Points, in no order, along strands that fork, close into loops and pass close to each other.
In the rows, zero is written as 128.
Points whose rows are less than 139 apart are linked; no others are. Some points are linked to none.
(549): [199  91  45  97 128 144 103 162 131  37 141 113 120 126 190 179 116 152
 174 129 139  85  90  77 123 134 108 115 156 120 114  89 148 127 117  99
 149]
(330): [ 71 105 151 106 128  86 108 143  83 138 186 115 115 162 152 110 114 165
 137 135 174  94 154 110  95 170 116 155 133 160 138 119 118 151 119 124
 113]
(1535): [124 116  74 118 140  83  99 132 106  33 148 101 186 137 135  73 116 217
 158 133 156 133 131 155 107 140 130  96 170 158 114 152 137 154 113  87
 167]
(1157): [100 151 114 155  82 152 137 180 126 202 106 122 158  94  67 114 177 115
 122 160 190 141 123 171 156 100 105 126 140 107 129 147 100 152 151 122
 180]
(463): [180 126 114 133 184 163 170  92 143  91 108 116 142 137 142 140 146 112
 144 139 149 143 109 120 139  63 134 128 107 112 127 176 152 124 141 126
  86]
(1086): [121 175 143 139  95  65 156 103 120 159  99 112 105 129  83 149 106  53
 107 121  51 152 143 167 140 153 168 120 124 115 175 122 103  78 128 173
 107]
(769): [139  58  70 137 176 130 102 155 143  57 138  82 113 133 175 168 161 134
 130 171 142 133  87 132 142 121 104 104 179 115 101  86 107 135 151 107
 150]
(52): [139 117 115 144  77 159 117 122 160 158 134 165  97 166 165 138 165  99
 165 148 207 108 118 123 184 117 131  88 120 112 132 123 119 119  94 131
 116]
(1555): [132 128 127 147 154 180 121  93 156 148  99 141 140 171 199 111 142 146
 152  69 136 103 107  72 128 111 125  86 113 140  71 115 163 135 105 127
 124]
(85): [181 139 167 117 191 124 130  64 106 100 105 137 140 117 146 129 121 161
  95 105  99 142  94 123 128  96 142 113 103 163 125 174 148 138 117 166
 100]
(223): [ 87 165 134 197 147 123 173 116 117 160  87  99 156 107 127  94 110 122
 105 141  83 178 125 142 142 101 109 114  91 117 102 151 121 146 153 126
 133]
(265): [108 170 173 157 119 117 140 102 128 173  80 132  90  76  83  94 107 101
 128 117  75 126 121 125 137  97 129 149 108 121 142 136 132  90 129 173
 125]
(138): [176 166 104 196 110 110 114 134  79  38 122  96 151 104  94 115  96 158
 192 201 138 161 103 145 165  94  83 126 133 110 159  92 103 135 155 111
 147]
(293): [140 115  64 187 110 134 112  78 160 131  95 106 119 112 135 126 108  99
 100  86  59 142 154 140 125 141 161  99 164 114  92  94 135  82 115 116
 143]
(1192): [ 96 173 177  78 154 103 203 115 117 158 151 187 116 183 111 140  72 140
 118  80 102 134 162 117 117 131  82 132 100 178 154 151  96 139 138 117
 129]
(73): [ 81 167 115 118 159 156 223 117 169 185 112 160 138 156 156 128 127 145
 123  93 153 153 127 115 140  90  91  73 125 113  80 154 120 145 139  94
 150]
(1348): [ 91 132 132 172  97 187 128 122 205 185 114 182  68 126 173 125 126  95
 136 112 121 116 122 114 136 155 137 107 111 132  89  79 138  93  92 145
 116]
(1300): [109 130 111 163  98 126  91 128 148 190 122  86 122  75  66 110 100 116
 129 118  89 125 171 145 111 150 153 173 159  97 123  83 117 111 139 144
 165]
(1332): [126  95 140  99 111 178 104 180 136 136 123 109  93  86 156 142 172 156
 114 102 186  67 128 120 119 132 156 147 116 127  98  94 142 152  99 149
 159]
(700): [101 148 154 107 164  80 146 102 107 119 149 116 185 194 132 105 128 165
 151  94 138 133 114  94 113 120 108 123 102 161 132 178 132 136 154 136
 116]
(977): [148 143 152 165 110  98  92 131 122 170 120  94 132  68  74  94  77 125
 158 132  64 165 168 161 106 147 149 176 159  97 142  94 117 128 142 175
 144]
(157): [122 107  91  82 129 156 130 154 112 149 157 127 173 161 109 131 151 151
 135  91 163  92 169 118  98 153 162 153 152 116 116 129 127 174 147 116
 141]
(1559): [ 73 149 165  95 162 132 206 127 131 150 151 154 114 160 138 141  78 140
  83 111  90 162 166 134 113 152 104 152 110 147 122 120 103 142 137 111
 112]
(98): [ 70 156 131  82 104 140 168 184 119 170 157 177 142 125  84 115 118 146
 131 131 197 126 179 136 105 135 125 157 119 137 145 194 116 168 120  86
 123]
(62): [163 121  85 155 122 146 145  58 158 147 121 140 129 170 164 150 108  80
 115  76  74 158 152 122 128 142 169 111 150 122 115 111 142  92 117 126
 101]
(420): [125  90  93 187  96 149  84 141 172 153 108 112  91  94 153 134 140 109
 112 133 117  95 109 138 129 146 116 104 152 116  84  59 138 101 119 124
 157]
(1314): [162 112 140 104 130  89  90  79  90 121 150 141  99 185 145 154 113 113
 134  85  96  89 136  81  88 155 130 123 133 162 164  94 144  90 132 167
 111]
(386): [104 105 151 134 136  86  99 120  90 114 164 115  85 119 135 108 106 143
  96 143 120 109 144 136 100 161 141 151 131 156 124 119 120 120 113 137
 103]
(1558): [ 99 157 128 136  88 154 135 121 139 187 124 171  91 156 163 120 139 123
 151  95 190  93 136 107 162 113 127  89 110 122 103 127 138 126  87 112
 134]
(565): [ 73 170 145  96 122 141 137 140 160 177 128 142 154 182 186 107 184 144
 167  77 205 124  79 101 156  91 110  60 130  97  97 153 123 145 119 127
 182]
(1307): [104 125 193 110 176  89 150 120  98 116 155 117 113 180 170 156  98 131
  73 104  89 168 112 141 133 198 129 124 108 170 136 110 120 136 125 155
  82]
(1027): [ 63 134 142  64 180 156 186 182 160 145 169 170 157 159 133 148 138 144
 134 135 179 162 130 136 112 137  96 152 135 110 139 162  98 164 178  96
 137]
(517): [123 115  94 221 127 111 109 111 122 100  95  80 122 136 151 135 138 120
 148 168 105 139 110 164 167 106  94  93 146 107 114  64 102 120 152 107
 156]
(1223): [118 142 186  90 156 153 189 109 143 160 121 177 155  95 112 141  91 127
  52 101  33 164 146 136 132 153 133 159 127 153 151 160 125 130 136 140
 108]
(1214): [143 157 179 113 184  82 168  78 107 124 106 171 150 124 133 126 118 137
  93 117 116 151 102 130 148 111 120 109  82 173 146 208 159 148 127 165
  95]
(371): [155 124 121  97 139 171 190 111 146 169 134 172 148 129  67 142 114 119
  99  93  98 125 169 133 111 129 163 193 140 121 160 169 146 128 144 115
 112]
(14): [104 146 160 118 126 137 145 146 114 126 113 132 107  99 115  85 141 144
 139 149 204  93 117 129 152  71 129 130  92 131 139 204 150 141 105 127
 115]
(1010): [172 102  89 111 109  80  78  98  99  86 155 110 127 208 142 146 122 108
 166 103 115  72 134  67  95 134 113 104 122 159 155 101 134 101 130 132
 118]
(779): [ 78 118 164 161 130 172 132 132 188 168  96 134  58 103 150 150 130  89
 130 119  88 122 123 108 120 149 128 155 108 110 119  55 135  70 124 154
 117]
(323): [146 124 145 136 176 107 162  83 105 117 142 105 118 204 168 166 109 107
 100  77  91 165 124 125 139 163 143 118 125 150 145 118 127 114 131 143
  94]
(94): [209 124  57 144  30 160  76 148 172  92 131 164 137 108 188 128 121 137
 160 106 168  71 107 118 152 140 136  66 144 144 101  88 141 145  78 141
 172]
(1195): [144 127  68 108  85 108  75 142 104  99 148  97 172 172 130 111 155 145
 187  98 196  55 135 113 115 131 136  74 152 125 131 121 126 137 125 104
 187]
(1380): [144 104 134 165 176 167 107 103 150 109  98 117 106 134 214 121 129 159
 132  78 113  97  94  87  99 122 131  93 123 153  73  95 171 116 103 134
 126]
(852): [110 148 157 109 157 129 154 113 104 141 129 145 132 166 130  93 126 150
 153  96 175  98 119  96 137  88 124 115 105 141 126 184 149 140 115 129
 108]
(311): [140 146 193  82 167  62 146 113 107 123 127 182 187 150 137 138 132 142
 108 145 128 181 121 134 137 152  99 119  83 178 155 210 167 159 134 135
  91]
(1235): [178 136  88 123  99  73  85  97 101  55 145 120  84  81 103 125  75 142
 112 120  97  99 128 133 111 143 147 106 167 156 138 100 133  90  95 135
 144]
(533): [180 120 103 167 143 171 110 105 152  76 109  88 100 112 143 160 152 102
 161 180 119 138  90 103 167  71 109 120 109  92 110  91 124 111 132 127
 118]
(998): [ 77 124 154  83 166 137 171 144 124 136 170 142 177 177 144 134 114 157
 108 124 130 159 159 124 103 158 108 173 130 145 118 146 119 165 146 100
 105]
(806): [110 109 179 158 132 135 107 112 144 124 102 110  39 100 152 135 128  98
 133 147  96 116 114 101 109 140 128 141 105 129 142  65 140  55 117 170
  98]
(635): [ 99 156 143 147 106 140 171 132 156 176  93 171  55 115 100 141 109  68
 156 129 117 114 138 129 159  88 111 155  77 116 163 147 118  97 125 106
 112]
(450): [150 100 152 103 176 169 163 129 141 121 120 127 228 110 142 117 142 154
  81 151  95 191 147 130 105 118 126 171 118 143 125 185 150 158 138  98
  88]
(931): [ 90 164 145 151 133 119 202 152 136 157  91 157 101 107  92 130  98  66
 130 143  91 146 139 131 147  97 100 161  78 130 171 166 125 134 164 112
 117]
(18): [ 64 178 132  94 114 127 173 173 122 166 139 161 136 132 117 102 136 146
 145 116 235 124 136 136 129 108 116 105 124 114 135 196 111 152 123 105
 159]
(653): [194  92  90  97  59 153  90 160 155 124 144 144 146 148 177 150 194 113
 156 115 201  99 120 117 154 116 153  91 163 119 122  97 113 154 103 147
 160]
(1526): [167 106  88 133  71  91  76 124 126  77 133 104  68  71 119 147  65 124
 130 131 110  76 135 132 101 164 118 118 171 130 156  70 133  55 106 120
 146]
(1168): [146 115 141 121 129 109 116  92 116 117 145 120  82 116  95 134 113 107
 108 131 100 123 142 136 114 137 156 155 132 131 145 117 130  95 124 157
  99]
(260): [177 113 132  94 147 161 167 103 133 135 129 167 199 109  89 123 128 146
  77 128  79 160 162 141 102 136 162 182 135 137 151 178 155 150 140 118
  98]
(1158): [164  88  93 124  75  98  82 124 144 140 147 118  60 108 147 143  82 114
 145 109 137  62 152 114  71 182 132 127 164 124 150  81 150  62  89 130
 130]
(915): [ 98  92 126  90 178 190 169 151 149 153 151 146 129 177 151 182 156 124
 119 104 139 117 138 111 132 151 118 169 163 113 118 101 116 151 160 110
 126]
(1018): [132 127 140 114 117 181 132 122 152 162  97 132 113  73  77  99 125 141
  98 108 115 100 134 126 127  98 172 165 112 108 113 154 156 121 111 141
 129]
(1101): [156 106 116 168 105 146 109 108 160 105 123 126  92 141 175 140 167  91
 171 199 172 114  96 123 187  94 111  77 114  93 123  99 110  99 110 122
 110]
(464): [ 75 153 123 154 176 150 214 133 161 153  96 125 159 121 142 121 139 122
 103 139 135 168 107 122 150  83  99 104 102 113  91 168 130 146 162 105
 131]
(1170): [172 147 142 187 108  94  87 128 107  98 128  83 124  76 101 102  64 145
 179 147  68 170 148 171 129 147 126 153 168  98 144  64 117 142 140 161
 156]
(284): [141 112 119 110 167 157 106 153 127  59 144  93 153 105 142 111 150 173
 137 162 170 113 107 129 124  95 148 128 131 116  95 146 137 158 124 114
 120]
(909): [175 117 129 146 159 189 146  93 172 109  95 129 104 125 143 151 154  89
 150 148 123 130 104 106 162  60 121 148  90  99 122 132 155 105 132 136
  84]
(772): [173  84  70 150  91 163  87 124 177 139 138 150 105 148 175 150 134 105
 139 122 138  94 127 115 132 155 145 100 149 118  96  83 144 123 103 127
 128]
(1134): [112 121 169  92 110 194 124 159 130 157 113 154  84 119 146 130 151 152
 131  59 162  63 145  96 116 136 156 154 103 139 118 111 152 137  89 143
 143]
(773): [179  73  89 151  76 143  85 158 145 105 124  96 117 113 124 164 167  97
 147 187 172 115  76 139 179 107  95  91 174 108 135  49  81 125 137 108
 172]
(1131): [ 71 117 189 150 146 110 135 127 106 128 119 121  38 116 140 134 125 106
 125 159 106 116 121 120 132 136 116 161  87 136 153  96 110  84 123 158
  92]
(521): [158 141 127 154 111 147 101 154 120 148 122 104 154  87  60  92 123 133
 148 180 122 142 147 150 124  97 119 174 114 100 130 141 142 154 147 135
 135]
(960): [157 135 113  97 116 206 162 103 157 176 115 168 175 181 128 138 147 112
 156  59 125  97 153  86 138 105 135 139 124 115 139 152 150 137 130 116
 129]
(946): [ 95 173 179  95 121  97 179 128 125 170 114 174 141 101  88 142  90  93
  61 129  40 179 152 158 131 164 132 139 102 147 162 162 111 133 139 139
 108]
(896): [ 49  92 120 126 146 100 130 162 112 142 182 110 108 157 161 144 143 144
 129 154 196 110 137 135 120 168 115 129 166 126 111 110  97 144 144 106
 132]
(910): [167 151 196 109 129 100 107 130 118 146  90 150 158  78  87 132 122  82
 124 170  39 193 132 159 136 133 115 157  94 123 175 152 154 146 153 187
  98]
(1308): [139 117 122 123 187 145 171 126 136  98 127 122 185 137 136 114 138 142
 124 153 154 168 127 132 115 102 129 147 122 118 131 197 144 142 154 120
  94]
(580): [141  85 113 104 113 117  99 124 116 150 158 125  83 156 146 154 106 116
 137  86 124  65 160  92  67 182 131 147 147 136 148  85 149  98 127 142
 122]
(280): [101 144 186 176 147 121 148 163 107 154 111 106 121 122 145 120 116 112
 156 173  75 180 135 145 145 125  96 184  96 101 145 107 116 165 167 162
 104]
(391): [122 146 127 176 115  53 135 121  95  92 122  64 104 177 123 136 101  94
  97 142  76 161 118 186 152 175 163  85 115 137 168 106  92 107 116 134
 110]
(628): [ 91 144 183 130 151 124 182 165 131 138 103 147 134 117 118 134 106  78
 117 163  65 178 139 142 147 115  86 187  78 139 168 152 124 155 168 124
  96]
(244): [193 157  96 117 100  82  87 115  78  45 140 145 178  89  69  94 115 171
 120 185 121 155 134 158 105 118 148 126 135 162 122 156 131 128  97  89
 122]
(1446): [ 75 106 167 136 160 130 156 125 117 129 140 134  53 165 185 150 132 121
 139 135 147 106 130  95 126 142 105 140 105 131 131  92 127 105 122 132
  96]
(274): [121  74 121 139 172 151  98 148 131  92 131  89 114  95 170 129 113 165
  76 114  96 109 126 122  79 159 134 148 147 145  82  95 150 140 129 133
 125]
(985): [101 125 112 128 151 105 118 167 145 108 155 126 194 130 126  91 174 149
 130 201 195 189 111 171  94 145 114 134 147  81 139 179 113 131 160  81
 127]
(430): [115 115  99  89 111 179 161 128 135 193 151 155 133 145  86 150 125 137
 112  71 133 104 179 115 110 159 170 175 157 110 124 123 133 147 134 108
 139]
(447): [111 117 171 151 120  80  74 139  91 106 139  89 124 109 125 106 107 129
  90 165  66 163 139 161 121 161 128 141 118 145 126 102 118 133 123 137
 114]
(148): [ 96 133 144 116 109 146 167 161 140 157 123 175  51 120 101 162 121  89
 162 127 179 101 143 130 162  97 119 160  82 125 176 176 106 117 113  88
 111]
(354): [ 89 135 180 111 120 159 118 131 125 162 119 156  56  92 125 109 115 147
 119  84 144  72 132 103 101 135 152 142 112 153 124 115 151 101  81 151
 120]
(1100): [142 137 159 103 165 205 186 102 151 164 116 173 141 172 143 145 123 125
 135  58 102 100 140  89 136 114 112 159 124 136 144 139 145 127 132 115
 121]
(1375): [137 111 130 179 105 142  70 136 150 122 107  76  76  70 114 117 110 128
 136 141 113  89 116 128 123 130 117 131 138 105 117  50 134  97 125 141
 161]
(1074): [131 143 212  99 158 128 124 117 149 145  86 147 127  71  87 147 118  95
  96 130  33 162 128 142 152 139 131 172 108 136 170 150 128 101 152 206
  99]
(777): [148 108 123 110 135 164  93 158 119  77 130  91 119  94 158 107 146 176
 138 115 178  67 121 111 122 115 156 116 129 131  84 114 147 163 101 129
 143]
(161): [ 80 164 132  83 133 153 147 145 148 153 121 122 211 164 151  97 190 147
 169  65 188 107  87  95 134  97 131  80 100  97 115 183 131 149 148 130
 189]
(790): [133  99 138 172 142 128  76 140 129  89 115  71 102  77 130 117  97 133
 102 142  64 132 135 134 101 144 124 145 138 131 108  78 128 110 137 156
 137]
(964): [193 110  40 123 109 130 111 131 118  19 138 121  92  92 166 171  87 135
 144 134 102 104  86  77 140 139 107 134 162 130 134  89 159  94  91  95
 142]
(785): [190 105  85 131  28 139  72 153 159 132 139 163 152 147 200 121 162 118
 159 101 182  79 120 113 156 138 132  71 140 156 114  99 107 160  95 185
 171]
(245): [135 136 149 151 126  88 130 166 111 139  99 114 211 115 119  94 155 113
 120 186 110 229 158 149  93 131  85 159 104 119 136 151 150 143 150  73
 103]
(523): [176  64  86 121  42 134  90 163 156 155 140 119 115 125 129 167 186  94
 123 144 188 116 118 149 163 125 140 109 177 126 133  76  96 129 105 120
 162]
(589): [152 162 157 108 117  98 112  91 120 151  99 172 142  49  56  97 117 126
  86 148  86 141 135 147 118 107 148 132 108 145 141 195 157 124 123 172
 109]
(1246): [ 71 135 141 126 156  74 144 140 127 115 174 123 175 167 145  87 138 169
 151 156 201 162 116 146 101 143 118 115 144 111 125 185 122 141 147 102
 130]
(1243): [194 112  95 120 133 129 122  96 119  74 155 115 104 131 108 150 116 120
 131 138 119 116 135 114 116 109 160 148 140 122 127 116 139 113 122 122
 106]
(78): [ 82 110 121  91 160 139 150 186 148 132 165 146 155 144 130 132 176 120
 127 181 205 163 102 154 122 132 121 143 149  88 154 173 104 143 172 111
 126]
(107): [111 118 160 135 151  61 137 140  97 102 149  85 129 190 145 146 106 120
  88 147  94 192 106 170 151 196 145 103 104 159 134 131 104 135 124 124
  75]
(1458): [188 158 124 186 117 110 100 129  88  85 120  92 148  97  87 102 103 138
 164 183  94 171 129 161 133 104 110 145 124 114 142 111 121 142 148 140
 135]
(559): [ 81 164 125 151 114 114 127 106 134 165 132 130 139 186 177  98 148 152
 175  88 195  97 105  93 148 105 106  59 127 127  93 137 135 125 105 109
 154]
(814): [ 66 142 122  67 136 168 152 139 153 159 129 121 208 197 131 132 176 134
 146  63 149  92 114  79 123 117 110 110 109 117 116 142 110 137 161 108
 173]
(1406): [102 133 145  93 120 139 162 180 128 150 137 183 104 110  78 134 119 112
 144 146 182 117 160 134 127 111 126 180  96 144 180 204 122 146 134  97
 103]
(1393): [150 139 176 125 110  79  83 127  94 131 122 119 159  99  90 117 114 110
 100 174  57 188 139 175 116 145 131 145 108 133 142 136 133 131 128 146
 106]
(679): [184 164  66 135  94 113 101  92 101  53 130 116 137  69  63 102  93 163
 109 134  94 130 116 144 121 102 161 119 155 151 119 135 136 112  98 107
 156]
(1174): [ 98 155 119  79  92 188 146 121 156 173 114 164 190 200 115 124 157 112
 146  53 119  68 145  67 134 110 115 118  86 142 128 141 124 123 132  98
 148]
(1011): [ 92 156 129 163 127 114 177 107 114 166 117 120 154 112 111  96  93 136
  62 121  72 178 145 141 120 131 146 120 111 131 104 155 125 131 133 119
 119]
(1463): [171  73  55 108 137 125 107 156 125  36 157 104 118 137 157 180 145 136
 162 182 179 109  96 111 146 127 108 104 185 103 131  92 104 123 130  85
 161]
(965): [179 117  57 123 100  96  89 109  97  76 157 108 141 185 131 131 121 133
 186 112 154  84 140  96 111 123 130  97 147 137 137 117 136 117 121 103
 148]
(1253): [121 123 143 187 145 130 137 129 120 136 110  92  97 129 128 141 138  97
 156 177  92 146 128 142 155 107 111 163 108  85 141  90 112 128 165 156
 112]
(545): [159 105  92 102 147 130 123 133 100  97 156 121 185 148 109 113 127 168
 122 128 131 129 163 130  86 142 163 153 153 133 112 149 137 163 138 109
 111]
(634): [111 110  79  71 120 159 119 155 123 145 148 110 211 196 114 139 187 124
 152  72 153  78 147  91 103 143 147 124 138 118 118 122 117 151 166 113
 167]
(1264): [ 98 145 184 110 148  76 142 129  93 122 130 165  99 112 115  96 125 128
 127 175 160 122 117 135 146  99 106 141  82 160 158 194 140 134 119 134
  82]
(171): [ 83 136 113 195  69 132 104 127 129 209 114  98  97  96  88 127 129 115
 136 127 132 104 140 163 141 152 123 137 150 109 124  57  99 117 131 121
 174]
(283): [131 136 109 175 107 196 113 114 191 170 124 193 118 168 200 110 130 122
 148  84 135 104 111  85 143 147 138  77 114 146  81 104 148 131 100 159
 115]
(471): [155 122 126 103 134  62  48 131  91  39 127 104 136 116 128 130  92 165
  78 152  66 185 106 173 140 179 132  90 129 185 121 120 137 146  89 119
 130]
(350): [ 75 155 145 145 108 135 142 111 120 175 127 137  63 126 134 107 123 135
 121 106 158  91 136 124 126 127 132 116 118 132 104 117 129 112  94 111
 126]
(246): [121 120  97 144 141 118 154  92 119 144 149 129 124 186 149 145 117 104
 116  91 122 131 159 119 115 147 143 127 148 121 112 111 129 115 133 113
 118]
(72): [149 131 134 155 121 135 101 185 119 149 115 116 186  96  95  97 154 132
 163 206 142 184 158 157 112 115  90 172 126  92 133 142 143 171 164 108
 127]
(1003): [182  93  34 143 107 139 104 119 144  89 144 115 108 128 118 165 126 112
 133 136 125 110 147 137 125 134 150 127 166 102 106  91 139 114 125  95
 143]
(218): [146  94 140 148 194 151 116  97 130  77 114  93 106 125 187 133 116 155
  94  90  89 132 105 105  99 133 141 123 130 155  91 103 148 121 118 144
 111]
(82): [119 107 103 130 143 151 129 141 150 146 118 111 162 148 172 123 191 146
 123 101 177 138  72 134 151 105 143  58 184 114  72 129 113 150 121 108
 166]
(734): [129  67 100 101 146 167 131 161 149 149 155 120 117 158 142 187 179 112
 119 132 170 117 129 126 139 143 139 151 170 102 114 100 119 147 147 121
 127]
(58): [156 117 106 201 132 119 128 133 113 126 109  81 118 139 130 154 150 103
 186 187 114 152 113 160 161 108  95 129 153  73 135  64  90 142 180 137
 145]
(1204): [107 161 156 107 122  73 185 105  98 152 132 150 105 150 100 147  96  88
  81 118  79 161 146 164 132 172 148 126 104 146 161 152 105 117 127 152
  96]
(1435): [169 113  80  95  98 138  96 160 125  92 149 111 162 140 146 138 190 146
 166 114 207  97 111 134 138 109 157  73 180 100 125 120 113 151 119 111
 184]
(1316): [174 127  99  80 117  65  58 122  84  39 151 136 131  83 122 134  77 174
  91 124  73 132 131 146 102 176 145 111 169 183 127 116 140 132  97 141
 146]
(791): [116 136 200 100 148  37 138 126  99 105 142 148 158 139 142 114 141 136
 118 184 153 182 111 153 132 129  96 119  84 161 146 196 146 138 114 126
  71]
(684): [ 92  77 105  94 125 128 126 173 120 166 175 122 106 169 152 172 176 114
 141 140 203 101 125 123 127 159 121 117 180 108 138  96  89 149 139 117
 143]
(1339): [153 152 160  81 117 138 111  88 138 150 102 165 101  51  46 100 118 134
 107 111 115  87 127 131 119  98 174 148 127 135 134 178 156 106  94 175
 114]
(472): [110 146 172 136 117 179 118 153 161 191  78 134  90  58  63 103 109 118
 143 104 102 119 130 122 147  93 133 187  91  99 142 139 146 119 125 155
 148]
(290): [125 143 105 178 119 110 133  80 117 147 108 107 132 106 102 101  94 126
  77  95  72 147 145 143 116 134 172 105 149 125 101 130 125  97 120 121
 143]
(11): [110  90 105 154 177 121 102 144 129  60 143  72 138 127 152 131 146 155
 120 189 142 148 110 145 140 118 112 122 141 118 102 116 113 142 149 113
 131]
(1368): [ 92 123 126 124  85 164 129 180 140 203 119 118 121 105  95 137 186 123
 100 130 176 127 124 152 164 106 135 139 144 117 105 118  95 154 121 126
 173]
(1328): [ 69 170 129 142 101 135 163 181 132 168 109 144 117  94  94 118 167 109
 133 164 228 125 123 157 162  88  98 112 112 111 159 179 104 142 140 102
 160]
(656): [160 142  82 197 132 133 106 115 112  45  99  85 135 107 123 133 128 141
 179 194 139 146  79 141 185  72  77  83 146 103 132  77 102 119 152 100
 172]
(1541): [120 120 183 114 171 154 151  93 142 134 117 130 122 102 138 141 110 129
  59  80  56 140 128 120 114 162 151 150 147 153 126 114 134 104 129 168
 105]
(1356): [ 86 185 149 169  90  83 158  93 117 189  94 117  94  97  78 108  98  85
 113 114  71 139 150 151 128 131 142 132 128 121 153 125 102  81 119 154
 127]
(316): [175 126  91 115 117 101 113 135 100  84 148 144 202 118  78  84 134 165
 115 169 149 157 160 153  80 135 155 147 144 141 116 176 136 141 117  84
 102]
(1154): [ 56 156 128  99 149  88 143 134 130 131 177 121 183 203 121 105 141 160
 174 112 182 146 112 104  93 142 102 126 125 110 142 174 117 127 174 119
 148]
(776): [193 154 146  99 161 115  83  67 106  65 120 147 122  61 118 130 119 169
 102 124  91 115  83 120 115 104 161 103 124 158 104 150 144 127 102 177
 113]
(1537): [176 175 162 108 137  85  81  70 105  91 114 154 127  61  87 138 120 133
  93 163  91 140 108 153 138 113 144  95  97 136 131 173 144 121 113 198
 108]
(1165): [ 94 166 164  88 139  66 166 103  86 149 160 156 156 210 108 124 107 141
 130  84 123 137 136  97 118 136  96 119  95 173 154 165 113 130 149 142
 119]

A tip is a point with one link. Name the tips that can be reached along the links from each point below, in the order of the rows.
(998) -> (1541)
(72) -> (245), (171), (1368)
(1526) -> (94), (773), (1100), (964), (471)
(1168) -> (915), (1446), (1074)
(1011) -> (73), (391)

How many points has the smallest loop of links through each point below? Write none if it is on no loop.
(1246) -> 10
(447) -> 9
(52) -> 17
(1264) -> none
(354) -> none
(280) -> none
(1555) -> none

A fork is a point with three links, a tip a point with one. Leave the first point through the second and follow the links. Name the first fork or tip that comes.
(391), (107) -> (73)
(350), (354) -> (964)
(218), (1380) -> (1446)
(1406), (148) -> (1458)
(1537), (776) -> (700)
(964), (549) -> (1558)
(73), (464) -> (391)
(1264), (791) -> (1541)
(1101), (533) -> (157)
